Each row is a point on a landscape with many valleys, with its height.
From any point a ball rolls to the lowest of the 6 points nearest to it. It stops when none of these is lower. Distance is the straight distance between rows; heights are no part of it.
<829> height 37.4: [179 186 118 149 150  89 109 116  74  96 158 109 153 152 146  96 131 147
 139 118 141 133 119 165 130 113 147 187 128 116  95 148 148 128 125 111
 115 138 178 186 108  80 198]
<1057> height 73.8: [ 43  80  85 102  78 143 113 141 180 128 115 131 115  89 127 112  88 161
 141 210 104  94 145 166 146 143 153  46 203 107 118  74 133 104 132 161
 115 176 133  66 128 159 119]
<228> height 37.3: [122 158 152 132 122  99 159 137 132 115 123 141 134 101 107 122  84 135
 116 161 113 137 139 120  88 154 102 101 107 140 112 178 111 111 144 158
 126 124 108 121 143 115 114]
<1343> height 52.6: [135 167 133 124 175 145 136 123 153  93 136 141 101 127 133 135  98 129
  72 122 113 145 103  89 138 106 117 144 156 197  99 153 123 119  78 137
 134  95 144 124 128 106 130]
<1226> height 89.4: [163  97 113 167 160 160 126 114  91 157 105 123 172 187 144 141 207  94
 197  80 162 113 102  93 107 170 181 165  75 122 170 105 113 143 175  67
 120 145  69  89 114 161  92]
<597> height 39.4: [156 137  78 144 175 149 106  92 138 106 148 114  71 188 163 163 145 155
 149 127 132  85  50 111 126 119 189  93 171 186  94  81  75  81 113 141
  85 109 168 129  76 147 143]
<461> height 42.1: [189 146  95 148 161 140 103  92  85 124 149 117 153 165 151 107 166 124
 156  83 148 124 118 147 150 127 165 197 109 130 131 118 134 154 114 112
 100 117 158 160 100 117 167]
<219> height 40.7: [148 136 151 149 110  97 146 130 110 144 124 137 159 147  99 138 157  96
 163  98 144 148 140 143 110 155 106 158  77  95 148 150 141 145 152 115
 148 135 121 135 143 143 100]
<446> height 55.4: [117 128 138  91 162 138  82 165 147 123 138 117 110  95 120 100 147 112
  65 119 107 186 196 138 179  68 107 193 144 127 160 113 156 204  84 122
 148  95 162 165 151  85 151]
<677> height 55.0: [ 83 100 118 108  65 106 139 147 146 133 117 127 144 101 119 116  88 152
 148 181 123 123 152 153 109 163 132  71 154  89 131 114 129 123 158 142
 127 146 125  99 129 147 106]
<1181> height 44.6: [138 119  74 151 165 162 115  81 140 126 149 101 105 186 178 146 181 142
 171 129 143  62  52 103 129 162 188 103 116 128 141  84  89  82 170 108
  99 145 125 129  61 166 140]
<294> height 54.8: [ 64  67 119  72  79 157 132 125 181 139 113 116  85 108 114 143 116 142
 108 140 115 105 117  93 120 136 135  27 143 103 162  94 118 104 136 146
 147 141 100  50 116 162  74]
<760> height 58.0: [142 117 117 130 134 129  96 122 142 107 141 127 112 142 165 136 161 134
 110 116 129 140 129 112 143 128 143 138 118 130 125 112 136 120 125 128
 132 118 139 110 115 147 131]
<1311> height 39.3: [172 159 156 173 126 110 137  97  90 137 145 112 167 167 137 118 165 135
 192  87 148  99 100 127 106 165 158 164  94 101 131 120 132 139 177 101
 116 136 102 135  99 138 114]
<998> height 43.7: [112 127 162 113  78  86 137 138 142 119 108 136 139  92  90 144  94 129
 103 129 119 152 178 136 105 142  76 104 117 110 155 166 129 145 135 137
 158 139 117 125 154 128 111]
<1071> height 47.5: [102 132  80 108 131 157 121 132 143 129 118 189 122 103  98 122  60 158
 130 185  90  56  75 138 129 115 129  81 180 180  66 124 116  73  90 155
  87 129 145 106 107 121 143]
<1219> height 75.1: [ 91  51 133  93 114 156 115 128 169 165 100 109  89 132 149 162 178  93
 112  91 132 149 154  71 127 123 149  84 114 102 181 118 114 130 127 106
 148 124  84  87 132 167  92]
<944> height 64.4: [104  74 147  94  79 119 135 139 151 145 106 110 123 115 145 123 179  93
 139  75 138 149 177 138 146 128 101 116 116  60 177 142 136 164 122 113
 159 143 122 112 127 170  89]
<1360> height 56.0: [137  93 111 132 135 148  85 134 115 129 122 114 137 130 180 136 173  83
 139  84 138 152 178 144 169 107 144 163 107 107 162  92 155 158 104 117
 139 133 138  95 123 149 124]
<634> height 37.0: [ 97 120  65 134 112 109 107 145  95 115 162 111 138 121 148 101 113 145
 155 158 123 111 148 183 148 140 149 108 155  77  98  97 163 125 119 126
 120 155 164 127 122 120 167]
<810> height 36.7: [104 131 197  90  96 115 139 158 136 159  95 129 141 115 125 120 138  99
  99  88 124 178 177 141 126 122  83 131  94  96 167 147 158 186 129 108
 165 125 140 142 173 115 115]
<848> height 28.5: [163 119 188 166 109  75 220 110  57 158 100 124 182 147  99 104 151 138
 184 132 179 114 130 132  99 173  83 151  65  68 144 157 146 153 233  88
 116 147  36 166 169 154  94]
<668> height 54.1: [199 163 168 163 146 123 158 107  99 148 125 128 171 144 115 134 159  92
 179  86 168 145 120 102  89 149 117 173  73 132 121 167 137 156 167  96
 110 129  95 147 141 145 102]
<776> height 55.3: [159 145 138 121 196 157 117 101 157 106 124 130  91 162 149 150 152  89
  79 113 146 162  81  55 124 114 145 177 131 209 124 143  98  90  84 112
 127  95 123 135  96 136 111]
<1320> height 36.9: [114 163 186 119 154 129 115 173 174 131 131 127 100 110 138 120 116 104
  39 108 105 206 184 105 150  67  92 173 111 169 141 135 145 174  80 138
 158  97 161 161 158 113 124]
<237> height 40.8: [143 144  60 139 171 143  73 139 105 104 150 148 135 150 141  83 127 145
 106 135 119 120 111 161 191  93 156 156 180 148  83 107 144  90  76 103
 109  98 170 153 125  82 199]
<559> height 50.4: [103 106  75 110 127 217  55 148 160 123 142 199  62  95 105 141  85 120
  88 182  74 112  98 132 188  75 171 112 216 167 113  51 144 121  51 155
 108  88 152 113 122 114 164]
<1290> height 24.8: [114 108  68 136 123 119 148 120 123 122 133 104 120 122 136 117 109 173
 182 167 127  66  81 136 124 164 150  64 155 111 106 106  96  77 185 135
 111 164 112 113  90 158 113]
<341> height 24.7: [125 150 130 142 121  71 149 141  85 126 143 119 190  94 118  91  79 168
 155 152 134 125 154 185 116 136 108 136 142 105  90 158 159 141 153 144
 118 162 170 160 140  76 186]
<544> height 27.6: [146 179 127 125 135  82 112 142  94 127 122 121 146 119 118  97 105 148
 117 120 118 149 148 190 134 127 118 173 125 131 102 132 152 164 122 129
 140 142 181 176 170  57 194]
<290> height 10.0: [149 178 181 149 171 124 120 136 149 125 103 135 133 133 132 124 155  80
  99  80 127 182 162 113 142  91  89 211  82 162 147 145 144 189 110 104
 158 113 140 155 159 119 105]
<934> height 26.6: [165 160 172 150 103  84 190 113  82 140 133 125 176 142  99 120 113 151
 162 118 156 122 117 113  92 165  88 134  84  96 123 158 149 134 194 120
 113 132 106 155 139 142 120]
<395> height 52.8: [ 97 144 119 102 130 181  84 182 175 132 126 196  90  71  90 120  39 114
  79 199  59 106 108 128 169  92 152 111 213 169  92 108 142 111  50 141
 109  93 145 109 151 102 159]
<1208> height 67.3: [154 157 101 150 177 166  90 120 133  96 138 128 114 141 160 136 153 132
  99 122 118 122  95  95 162 109 169 156 136 183 112 122 113  96  95 133
 109  96 154 122  98 135 143]
<767> height 50.6: [ 57  83 118  81  74 136 129 138 190 139 112 137 113 103 102 138  89 148
 133 177 110 129 127 126 123 140 122  52 160 103 134 133 113  98 135 167
 148 117 117  81 144 148 100]
<439> height 54.6: [146 147 151 139 173 191 122  95 170 118 113 152 105 149 147 164 163 106
  97 103 162 139  88  74  97 116 119 152  96 188 140 140  59 119 135 116
 123 113  85 110 121 155  70]
<679> height 35.9: [124 145 125 128 112 126 146 137 127 132 142 142 158 128 118 132  93 162
 125 137 135  93  94 133 111 147 138 100 147 128 108 120 122  93 150 172
 128 139 132 121 120 122 134]
<14> height 45.3: [178 143 144 148 168 121 104 122  81 149 122 130 158 155 141 124 186  97
 168  84 172 147 158 148 154 112 158 208  71 114 157 122 147 194 126  92
 138 134 156 136 133 135 127]
<756> height 32.0: [123 165 198 121 106  91 161 143 102 156 114 119 179 115 102 121 135 102
 135 112 125 176 184 128 111 108  59 169  73 105 128 166 137 205 148 138
 179 130 123 153 180 111 141]
<1385> height 56.1: [190 189 155 164 194 139 107 100 109 121 125 135 122 146 134 141 141  97
 120  70 140 154 117 105 135 118 112 210  88 165 119 142 120 148 104 115
 121 106 138 145 118 126 127]
<487> height 26.8: [145 173 159 118 115 103 147 143 100 121 127 141 155  97  87 103  58 158
 110 149 120 102 132 131 108 131 109 138 147 143  77 191 137 119 120 147
 124 121 160 152 151  84 152]
<807> height 33.8: [152 144 122 137 119  94 205 104  80 126 147 117 165 131 108 125 107 152
 166 162 136  90 115 142 102 182 126 121 107 104 130 139 126 111 201 141
  98 157  96 154 109 131 132]
<564> height 46.2: [131 154 166 128 116 113 159 133 146 127 118 154 135 118  90 134  90 108
  69 130 131 158 131  90  76 121  75 141  97 179 126 175  97 120 138 144
 145 103 104 131 150 107  93]
<316> height 37.5: [157 128 106 152 140 109 103 116  88 108 160 133 153 131 164 105 184 105
 148  83 133 129 152 182 183 127 164 193 116  95 154  97 172 169 125 102
 139 135 164 131 128 114 181]
<362> height 25.5: [111 125 122 120 117 132 133 133 155 133 118 128  90 100 116 127  87 154
  95 175 132 108  87 120  86 141 120  92 139 163 100 149  96  98 121 162
 138 113 129  92 113 118 112]
<688> height 74.4: [158 118 152 153 166 168 129  98 119 156  94 134 148 196 129 157 202 109
 185  85 178 122  82  94  91 142 158 151  56 165 155 136 113 136 149  80
 120 139  68 110 119 170  95]
<257> height 18.7: [146 190 198 146 126  79 151 143  84 123 131 120 167  90  96 105  84 143
 120 125 130 124 171 153 119 126  89 169 113 126  90 167 138 174 158 126
 137 133 157 170 159  55 180]
<1243> height 51.4: [ 97  90  50 108 121 178 103 117 161 136 130 132  71 123 146 150 108 161
 150 175 110  77  91 113 148 129 160  68 178 136 118  60 120  88 134 156
 122 146 130  81 118 151 137]
<702> height 42.2: [117  80 170  92 124 161 129 137 185 149 107 128 116 141 123 163 169  62
  89  93 129 177 165  86 141 113 124 129  98 120 202 105 125 167 104 119
 159  99 115 103 137 164  93]
<1117> height 23.3: [123 119 152 160  75  64 176 121  89 139 103 111 162 112 114 131 116 138
 164 108 130 139 171 163 127 158  97 118 102  54 141 147 152 157 185 112
 152 165 128 147 156 140 132]
<777> height 52.9: [178 187 109 150 177 135 105 124 112  95 162 138 132 163 153 117 142 131
 120 112 138 133  91 144 146 104 151 153 153 155 101 146 122 104  89 135
  93 128 184 181 103  80 173]
<434> height 22.2: [160 140 126 157 132 101 152 115  96 110 157 142 145 129 119  83  73 170
 155 168 116  81  85 160 104 131 105  84 174 154  78 145 110  85 142 158
  60 132 149 160  96 118 178]
<409> height 33.4: [114 111 115 110 136 153 120 147 170 125 143 142  79 129 121 150  86 145
 100 154 104 115 116 103 107 118 143  96 154 175 109 117 106 111  99 160
 132 112 124 101 121 127 104]
<1269> height 64.5: [132  93 157 137 107 122 133 101 133 166 104 144 152 153 132 138 187  84
 158  98 141 149 139 119 105 143 123 129  75  77 164 138 125 161 159  84
 154 153  57 137 148 169  83]
<836> height 37.2: [127 112 145 118 117 113 129 152 123 145 118 130 138 117 126 119 130  96
 117 121 129 168 164 145 156 100 109 149 105 106 145 131 138 163 128 118
 162 120 140 143 141 133 125]
<1153> height 37.7: [119 129  94 135 171 168 121 112 148 118 134 112  89 171 155 154 141 152
 136 141 138 104  68  92 111 126 153  92 141 172 115 106  85  84 140 160
 104 131 127 117  83 151 115]
<660> height 46.6: [101  80  88  95 125 159 106 132 183 135 146 130  84 114 164 159 123 133
 109 145 107 107 112  99 129 121 160  85 143 150 141  93 127  95 108 159
 130 113 107  72 111 169 104]
<106> height 39.6: [ 87 121 116 131  80  68 132 136  96 134 133 103 170 109 111 118 101 162
 159 165 128 110 155 193 126 154  99  95 156  67 130 114 162 132 151 127
 141 149 132 134 136 125 134]
<2> height 44.5: [183 185 151 164 171 108 136 114  89 135 144 118 143 167 137 116 150 118
 155  92 143 119 122 152 112 121 123 190  96 131  98 155 135 156 131  94
 108 121 155 156 115  94 141]
<1017> height 40.9: [105 111  59 105 124 165  99 142 153 129 139 143  91 104 128 140  91 141
 107 172 102 112 111 146 140 105 162 103 177 144  92  77 128  89  87 170
 111 117 131  94 134 114 162]
<899> height 43.4: [173 132 123 148 158 114 123 101  88 141 139 108 163 169 162 122 194 109
 173  84 163 113 117 138 144 127 167 190  97 131 151 132 123 162 129  95
 124 145 135 131 117 159 132]
<955> height 40.6: [158 134 174 162 105 111 175 117  64 165  80 129 192 160  97 133 163 112
 200 108 176 149 124 127  88 142 110 149  55  84 162 149 162 160 194  71
 124 156  64 152 167 146 101]
<830> height 55.6: [165 180 126 145 186 133  99 134  95 118 154 126 136 135 135 103 147 130
 113  97 134 144 144 148 166 104 133 211  99 143 117 110 158 154 112 123
 120 134 192 164 122  99 181]
<323> height 37.1: [ 97 130 125 126 116 109 171 129 152 136 120 146  99 134 110 157  75 139
 133 163 128  98  88  87  87 163 129  75  98 158 114 122  85  82 165 165
 134 132  73 117 119 144  82]
<200> height 46.1: [145 138  70 141 152 132  90 123 127 110 156 132 114 135 134 119 113 130
 137 148 121 105  87 139 133 106 154 131 161 174  82 107 124  67  90 137
  82  96 154 152  99 100 199]
<222> height 39.8: [ 75  88  84  94  97 149 165 132 164 122 104 112 115 117 129 139 100 153
 145 174 103  84  98 114 119 143 146  44 134 125 149  97 108 101 161 151
 112 142 107  80 115 161  93]
<471> height 42.5: [126 105 140 120 150 161  98 112 157 136 132 139  94 125 139 138 200  78
  98  82 125 171 161 112 159 105 108 156 103 114 177 131 136 176  88 103
 161 118 120 125 121 159  90]
<459> height 47.2: [ 93 114 130 116 103 100  99 161 119 105 121 115 153  72 108  98  97 136
  93 140 131 154 183 173 162 108 110 127 148  88 117 133 170 160  93 116
 149 145 180 150 170  67 161]
<1399> height 73.7: [166 160 155 153 168 144 122 132 113 135  94 120 156 150 125 128 182  74
 160  62 146 162 135  92 102 135 106 179  53 148 164 152 122 175 129  89
 119 133 109 125 141 149  81]
<680> height 59.0: [138 132 139 152 156 161 165  84 135 139  95 110 119 169 112 173 142 137
 131 141 158  73  65  70  59 158 132  64 111 164 139 161  69 101 199 114
 114 135  26 128  99 148  75]
<661> height 24.5: [142 140  66 137 158 147 132  97 130 111 137 119 107 156 150 138 134 187
 162 163 119  69  54 107 114 145 178  57 182 159  93 106  57  58 151 150
 109 126 137 142  69 140 153]
<508> height 38.2: [101 112 173  91 132 167 133 142 179 133 125 134 102 127 119 149 108 101
  61 112 110 188 155  91 122 103 110 136 114 155 159 146 107 144  94 144
 160  86 116 116 143 134  94]
<148> height 42.0: [154 169 155 151 149 117 150 121 108 112 155 116 148 132 130 131 100 132
 135 116 136 127 106 119 101 141 104 147 118 136 116 168 124 120 154 147
 114 109 115 133 132 117 135]
<197> height 41.2: [119 131 182  96 103 117 123 158 172 139 122 143 111 110  85 121  71 100
  66 145 100 175 173 119 106 107  73 130 147 155 122 163 118 145  86 166
 149 105 125 129 169 100  96]
<546> height 51.6: [102 111 113  88 109 138 104 153 152 117 154 136  99  90 160 134 150 112
  85 126  92 178 177 146 194  90 125 127 161  99 154  89 174 160  84 117
 148 111 167 114 120 125 160]
<1096> height 45.4: [145 116 149 140 137 122 175 105 115 119 118 113 141 153 122 140 156 147
 148 136 150  89  85 107  76 163 127 108 100 138 111 130 103 104 171 114
 123 138  70 110 120 139  89]
<353> height 33.6: [133 167 102 141 149 120 102 145  94 111 142 141 155 117 117  93  79 161
 131 166 126 100 132 192 156 126 118 131 180 140  69 144 141 108  99 124
 103 125 173 177 117  74 200]
<1142> height 52.7: [ 92  90  58  97 114 184  88 111 155 117 140 123  65 118 158 158 156 126
 111 138 107 116 119 107 179 105 180  91 181  94 158  44 141 130 103 145
 129 120 131  73 105 151 128]
<1232> height 40.5: [132 121  74 125 109 127 101 151 112 111 156 127 127 107 139 101  75 166
 150 154 117 104 110 162 140 125 148 120 177 139  99 121 132  87 118 137
 105 123 166 127 107 106 172]
<324> height 58.7: [113  75 106 105  80 109 135 116  97 146 142 112 152 131 158 120 200 122
 181 100 137 144 152 180 163 135 143 137 121  65 162  84 157 164 138  91
 133 167 145 113 118 159 137]
<373> height 38.7: [117 107 188 135  88  79 177 138  98 151  95 117 170 120 110 123 137 110
 164 115 144 151 170 131  96 156  76  94  88  53 156 149 156 161 166 124
 162 163  74 147 185 147  92]
<78> height 29.7: [150 134  86 169 105  87 120 116  85 122 144 127 178 127 152  98 120 165
 185 144 139 106 144 174 122 144 116 133 141  76  98 120 136 120 164 128
 105 141 174 137 122 106 170]
<1361> height 47.1: [ 65  85 169 114  58 111 172 125 158 157  88 117 125 107  91 119 117 121
 123 130 117 144 155 100  89 150  89  54 117  89 149 157 111 126 162 141
 164 151  55  92 158 146  86]
<1048> height 26.2: [196 187 198 159 140 109 177 114  88 122 117 127 162 128  90 125 146 112
 146  93 165 149 158 100  96 114  73 203  53 150 104 188 128 199 147 109
 124 129 117 185 163  89 132]
<284> height 44.4: [ 93 102 149  98 119 151 128 134 181 154 109 116  84 151 137 154 121  92
  79 113 137 137 129  81 114 111 124 102 115 139 151 121 104 123 130 142
 164 116  78  68 114 163  89]
<41> height 33.5: [129  95  81 130 133 157 133 105 157 134 118  95 101 143 160 142 117 170
 142 167 128  72  62 123 120 154 166  85 134 146 122  98  77  81 163 131
 125 145  99 109  92 164 117]
<1264> height 43.0: [112  92 163 109  81  85 162 129 114 158 100 112 147 125 123 130 161 119
 173 103 146 171 194 167 164 141 108 110 144  59 170 137 167 173 146 111
 151 153 139 136 170 151 123]
<496> height 43.9: [110 110  99 109 129 193  75 133 159 124 147 144  81 124 158 152 105 121
  77 144  94 123 116 106 176 113 166 116 170 161 127  87 135  97  75 137
 121  96 132  89 115 122 130]
<1377> height 43.6: [112 137 188 104 133 134 135 154 147 131 124 106 116 110 108 107 144  81
  80 102  73 200 199 149 169  74  87 169 102 123 169 129 149 226  90 135
 161 114 176 170 168 115 144]
<24> height 37.6: [165 178 162 148 173 138 125 115 140 126 143 136 114 136 111 131 136 107
 101  84 142 168 133  78 115 114  98 195  91 193 136 172 112 138 111 119
 132  81 126 151 117 119 118]
<302> height 40.2: [141 114  99 146 107 113 129 131 108 132 139 103 153 134 145 133 136 130
 172 125 143 135 154 144 120 154 132 134 105  87 133 138 155 131 156 118
 145 143 107 123 139 142 130]
<357> height 47.4: [ 96  77  71  92  73 116 107 134 104 112 131 107 123 115 170 131 174 116
 135 146 115 117 167 173 180 114 172 115 166  36 141  77 182 133  96 120
 124 154 167 122 105 156 160]
<1267> height 33.7: [112 118  94 133 125 135 152 130 137 152 115 110 111 146 129 159 133 184
 158 170 138  63  93 100  78 154 147  73 122 149 122 115  82  75 173 141
 124 127  81 121 100 169  66]
<530> height 39.1: [135 139 158 133 141 143 153 119 139 121 129 143 111 130 122 177 122 117
  77 132 120 131  76  95  82 152 111 105 106 183 116 149  78  60 132 145
 136 126  82  94 110 122  83]
<1135> height 41.7: [ 95 118 176 118  87 150 130 137 159 141 123 138 118 118 110 137 115 126
  82 127 120 148 146  95  81 160 111 100 124 167 133 166 106 110 135 145
 171 127  81 100 149 130  75]
<622> height 42.9: [135 147 142 106 188 181  99 146 164 108 134 151  85 124 133 146 133 105
  54 125 115 167 144  87 162  74 126 176 132 184 146 129 132 133  83 144
 152  66 125 128 131 122 113]
<58> height 27.2: [156 159 193 119 142 102 128 159 138 118 124 124 133 100 116 111 102 117
  79 111 117 166 155 156 134 104  73 174 116 146 120 162 142 173 103 135
 155 128 152 157 163  79 141]
<1334> height 47.7: [101 122  96 118 128 156  85 161 145 100 138 175 129  96 108 103  55 129
 107 188  84 102 111 168 156 102 146 115 196 153  86 131 138  75  67 142
  85 100 171 146 138  88 180]
<399> height 32.6: [129 143 169 117 186 162  94 142 161 112 124 132  78 139 143 132 140  75
  47 102  98 188 172  82 165  85 112 179  97 166 171 123 134 181  79 118
 158  85 128 143 128 127  86]
<1129> height 35.4: [164 174 139 146 155 107 144 119 103  85 143 143 125 125 115 107  87 163
 127 134 140 127  96 122 112 132 126 139 151 177  75 154 117  95 109 149
 107 121 154 164 106 101 157]
<844> height 36.8: [120  95 102 142  86  64 185 103  80 149 141 111 178 115 136 120 116 190
 180 164 150  71 119 192 114 171 128 124 151  69 121 125 140 109 184 140
 110 176 113 132  99 147 118]
<1272> height 34.9: [138 152 158 128 177 120  99 123 134 141 120 112 127 145 133 125 187  83
 108  83 124 173 186 124 170  95 113 213  88 134 160 139 148 202  99  99
 165 122 153 147 142 126 116]
<1253> height 57.1: [174 139 133 132 149 150 141 100 130 130 117 116 127 169 130 147 177 114
 136  98 155 122  63  78  93 152 130 122  96 157 126 163  98 103 161 121
 121 113  97 126  96 143  87]
<346> height 38.8: [117 111 140 138 108 108 193 127  99 157 108 114 149 122 107 124 130 157
 166 140 149  86  98 105  85 188 131  76 102 109 125 142 124  93 204 130
 116 151  72 140 123 139  91]
<769> height 85.4: [125 100 154 156 141 120 131 113  93 175  82 138 164 160 123 137 204  95
 205  36 154 159 166 122 137 123 135 151  87  71 191 135 145 202 139  92
 154 154 103 126 169 166  85]
<286> height 43.3: [132 126  91 124 149 103  90 144 108 106 157 107 128 131 168 114 174 135
 125 113 134 135 183 190 215  95 158 176 156  88 137  86 191 174  74  90
 136 140 203 148 140  94 186]
<1105> height 45.5: [108 116 181 109  76 116 152 152 159 155  97 132 157 127 108 129 153 105
 141  93 145 169 168 125 122 134  74 107 100  50 172 151 142 163 142 121
 174 141 102 130 174 142 101]
<338> height 41.6: [ 86 102 154  96  61  77 158 158 123 141 116 112 145  71 114 108 110 117
 121 104 116 168 196 185 118 116  82 118 153  67 159 137 157 172 115 136
 167 132 173 149 170 100 157]
<1318> height 48.3: [ 86 121  92  99  66 116 100 134 136 119 119 156 144  93  95 104  82 157
 146 166 114  99 142 161 137 134 130  90 190 127  96 124 144  90 103 144
  97 118 169 101 129 112 164]
<850> height 53.8: [ 73 120 119 102 104 111  82 157 133 116 134 162 135  79 101  83  59 134
  93 173  91 127 168 185 160  83 115 105 201 112 132 117 159 132  85 146
 121 143 179 135 170  81 196]
<46> height 45.6: [ 80 112  67 105 123 129  67 166 145  95 143 149 118 102 143 107 122 128
  97 150 101 133 148 162 192  96 141 133 169  95 124  85 181 128  70 133
 126 136 161 127 144 110 170]
<226> height 52.1: [129 150  99 129 148 164 125 117 151 101 135 165  91 120  98 113  60 164
 118 186  98  74  61 131 112 111 153  76 207 204  60 122  71  46  94 151
  48 104 153 138 112 109 174]
<803> height 44.7: [134 116 157 119 155 169 121 138 154 131 119 137  98 129 130 149 162  84
  94  97 124 152 127  81 130 115 146 151  85 152 159 131 102 140  93 110
 152 123  89  91 120 145  93]
<384> height 63.3: [112  80  38 125 123 162  95 109 137 129 142 100  99 139 177 135 166 151
 128 153 117  97 109 107 148 128 172 104 148  99 135  86 125  95 136 119
 133 134 131  91  90 152 142]
<142> height 44.2: [150 128 153 122 134 100  95 123 104 134 125 106 135 128 139 104 146 111
 121  90 109 172 176 163 168  91 123 171 110 112 151 120 180 195  98 123
 140 148 168 154 149 109 160]
<321> height 18.2: [140 132  72 143 134 109 178  95 111 123 110 120 119 123 119 108  63 192
 180 190 119  51  69 119  82 164 150  41 180 145  82 135  73  68 176 151
  62 143 124 140  82 143 126]
<912> height 33.3: [178 129  95 173 125  92 127 111  70 116 162 123 166 162 149 109 158 151
 188 100 142 104 109 155 148 143 168 172 108  96 131 103 152 127 164 118
 117 145 148 138 128 114 165]
<1021> height 89.9: [110  92 121 145 119 150 116 102 116 141  95 131 135 164 134 177 190 101
 160  87 161 121 108  92 114 150 159 123  80 104 167  95 125 119 146  87
 123 127  69 112 130 168  75]
<1379> height 73.0: [ 99  80  73 106  98 145 112 122 144 118 143  94 100 130 164 145 177 113
 125 121 126 124 136 129 137 129 168  93 129  68 148  98 146 110 126 132
 144 157 119  99 115 167 118]
<231> height 48.6: [ 92  78 144 108  35  78 162 150 119 154 115 119 174  82 125 111 127 149
 147 131 117 163 174 190 130 145  92  80 150  63 160 128 148 146 156 138
 155 173 127 125 146 141 125]
<1150> height 52.2: [104  97 106 126 123 155 129 111 120 142 124 108 122 154 174 159 166 152
 162 142 143  83 105 130 118 166 165 104 105 106 141  96 100 104 164 113
 134 160  85 106 108 151  97]
<1049> height 39.9: [146 115  63 145 152 116 136 114  95 107 137  96 143 144 170 116 161 154
 185 145 150  75  97 170 153 167 181 134 147  77 126  87 133  95 178 114
  92 168 127 120  80 164 158]
<207> height 49.2: [157 184 147 139 158 151 144  91 132  99 134 122  90 158 113 138  79 141
 107 132 131 121  78  86  89 121 120 111 161 199  66 166  91  67  98 144
  71  93 124 138 105 117 125]
<1007> height 21.8: [154 171 192 155 139 111 180 109 104 117 128 140 138 131  79 131 103 121
 124 118 149 138 109  75  79 156  62 131  95 168 103 192 103 105 150 135
 112 115 110 144 140 113 132]
<1235> height 38.4: [ 80 116 182  93  97 151 130 157 210 144 123 161  89  98  89 156  50 107
  81 174 106 137 114  75 110 122 120  99 153 175 125 154  96 117 105 176
 155  97 108  90 146 123  67]
<1132> height 41.9: [105 138 135 123 138 120  94 160 140 111 149 131 108  94 145 106 109 124
  93 134 110 156 174 161 168 110 127 151 150 140 106 132 150 154  99 135
 146 124 166 145 143  95 156]
<394> height 38.5: [147 142 108 140 141 107  94 139 109 109 167 127 137 106 117 114 141 144
 120 107  98 145 158 182 166 112 122 164 135 128 122 109 155 141 103 119
 126 117 177 158 143  94 188]
<869> height 53.3: [123 100 101 121 155 163  72 149 155 105 170 148  83 109 132 131 116 118
  66 161 102 134 130 117 172  99 137 153 162 150 122 102 155 111  74 120
 109  91 164 137 135 104 150]
<1347> height 47.9: [153 150 143 139 125 122 190 111 138 122 133 130 127 131 108 150  70 146
 136 154 158  98  62 104  51 168 127  79 142 169  91 180  68  74 157 150
 107 125 101 128  88 136 103]
<233> height 39.5: [117 165 156 148 120 108 163 145 133 123 131 144 119 129  97 144  90 141
 108 157 154 113 107  85  64 143  95 116 132 186  86 180  93  82 127 161
 109 111 110 113 124 115 107]

Where does a ball stop that starts at each point below?
<286>: <257>
<1021>: <321>
<46>: <257>

For each start below, name every point that the ball comes to, in order.
<461>: <912> > <78> > <341> > <257>
<899>: <912> > <78> > <341> > <257>
<357>: <634> > <78> > <341> > <257>
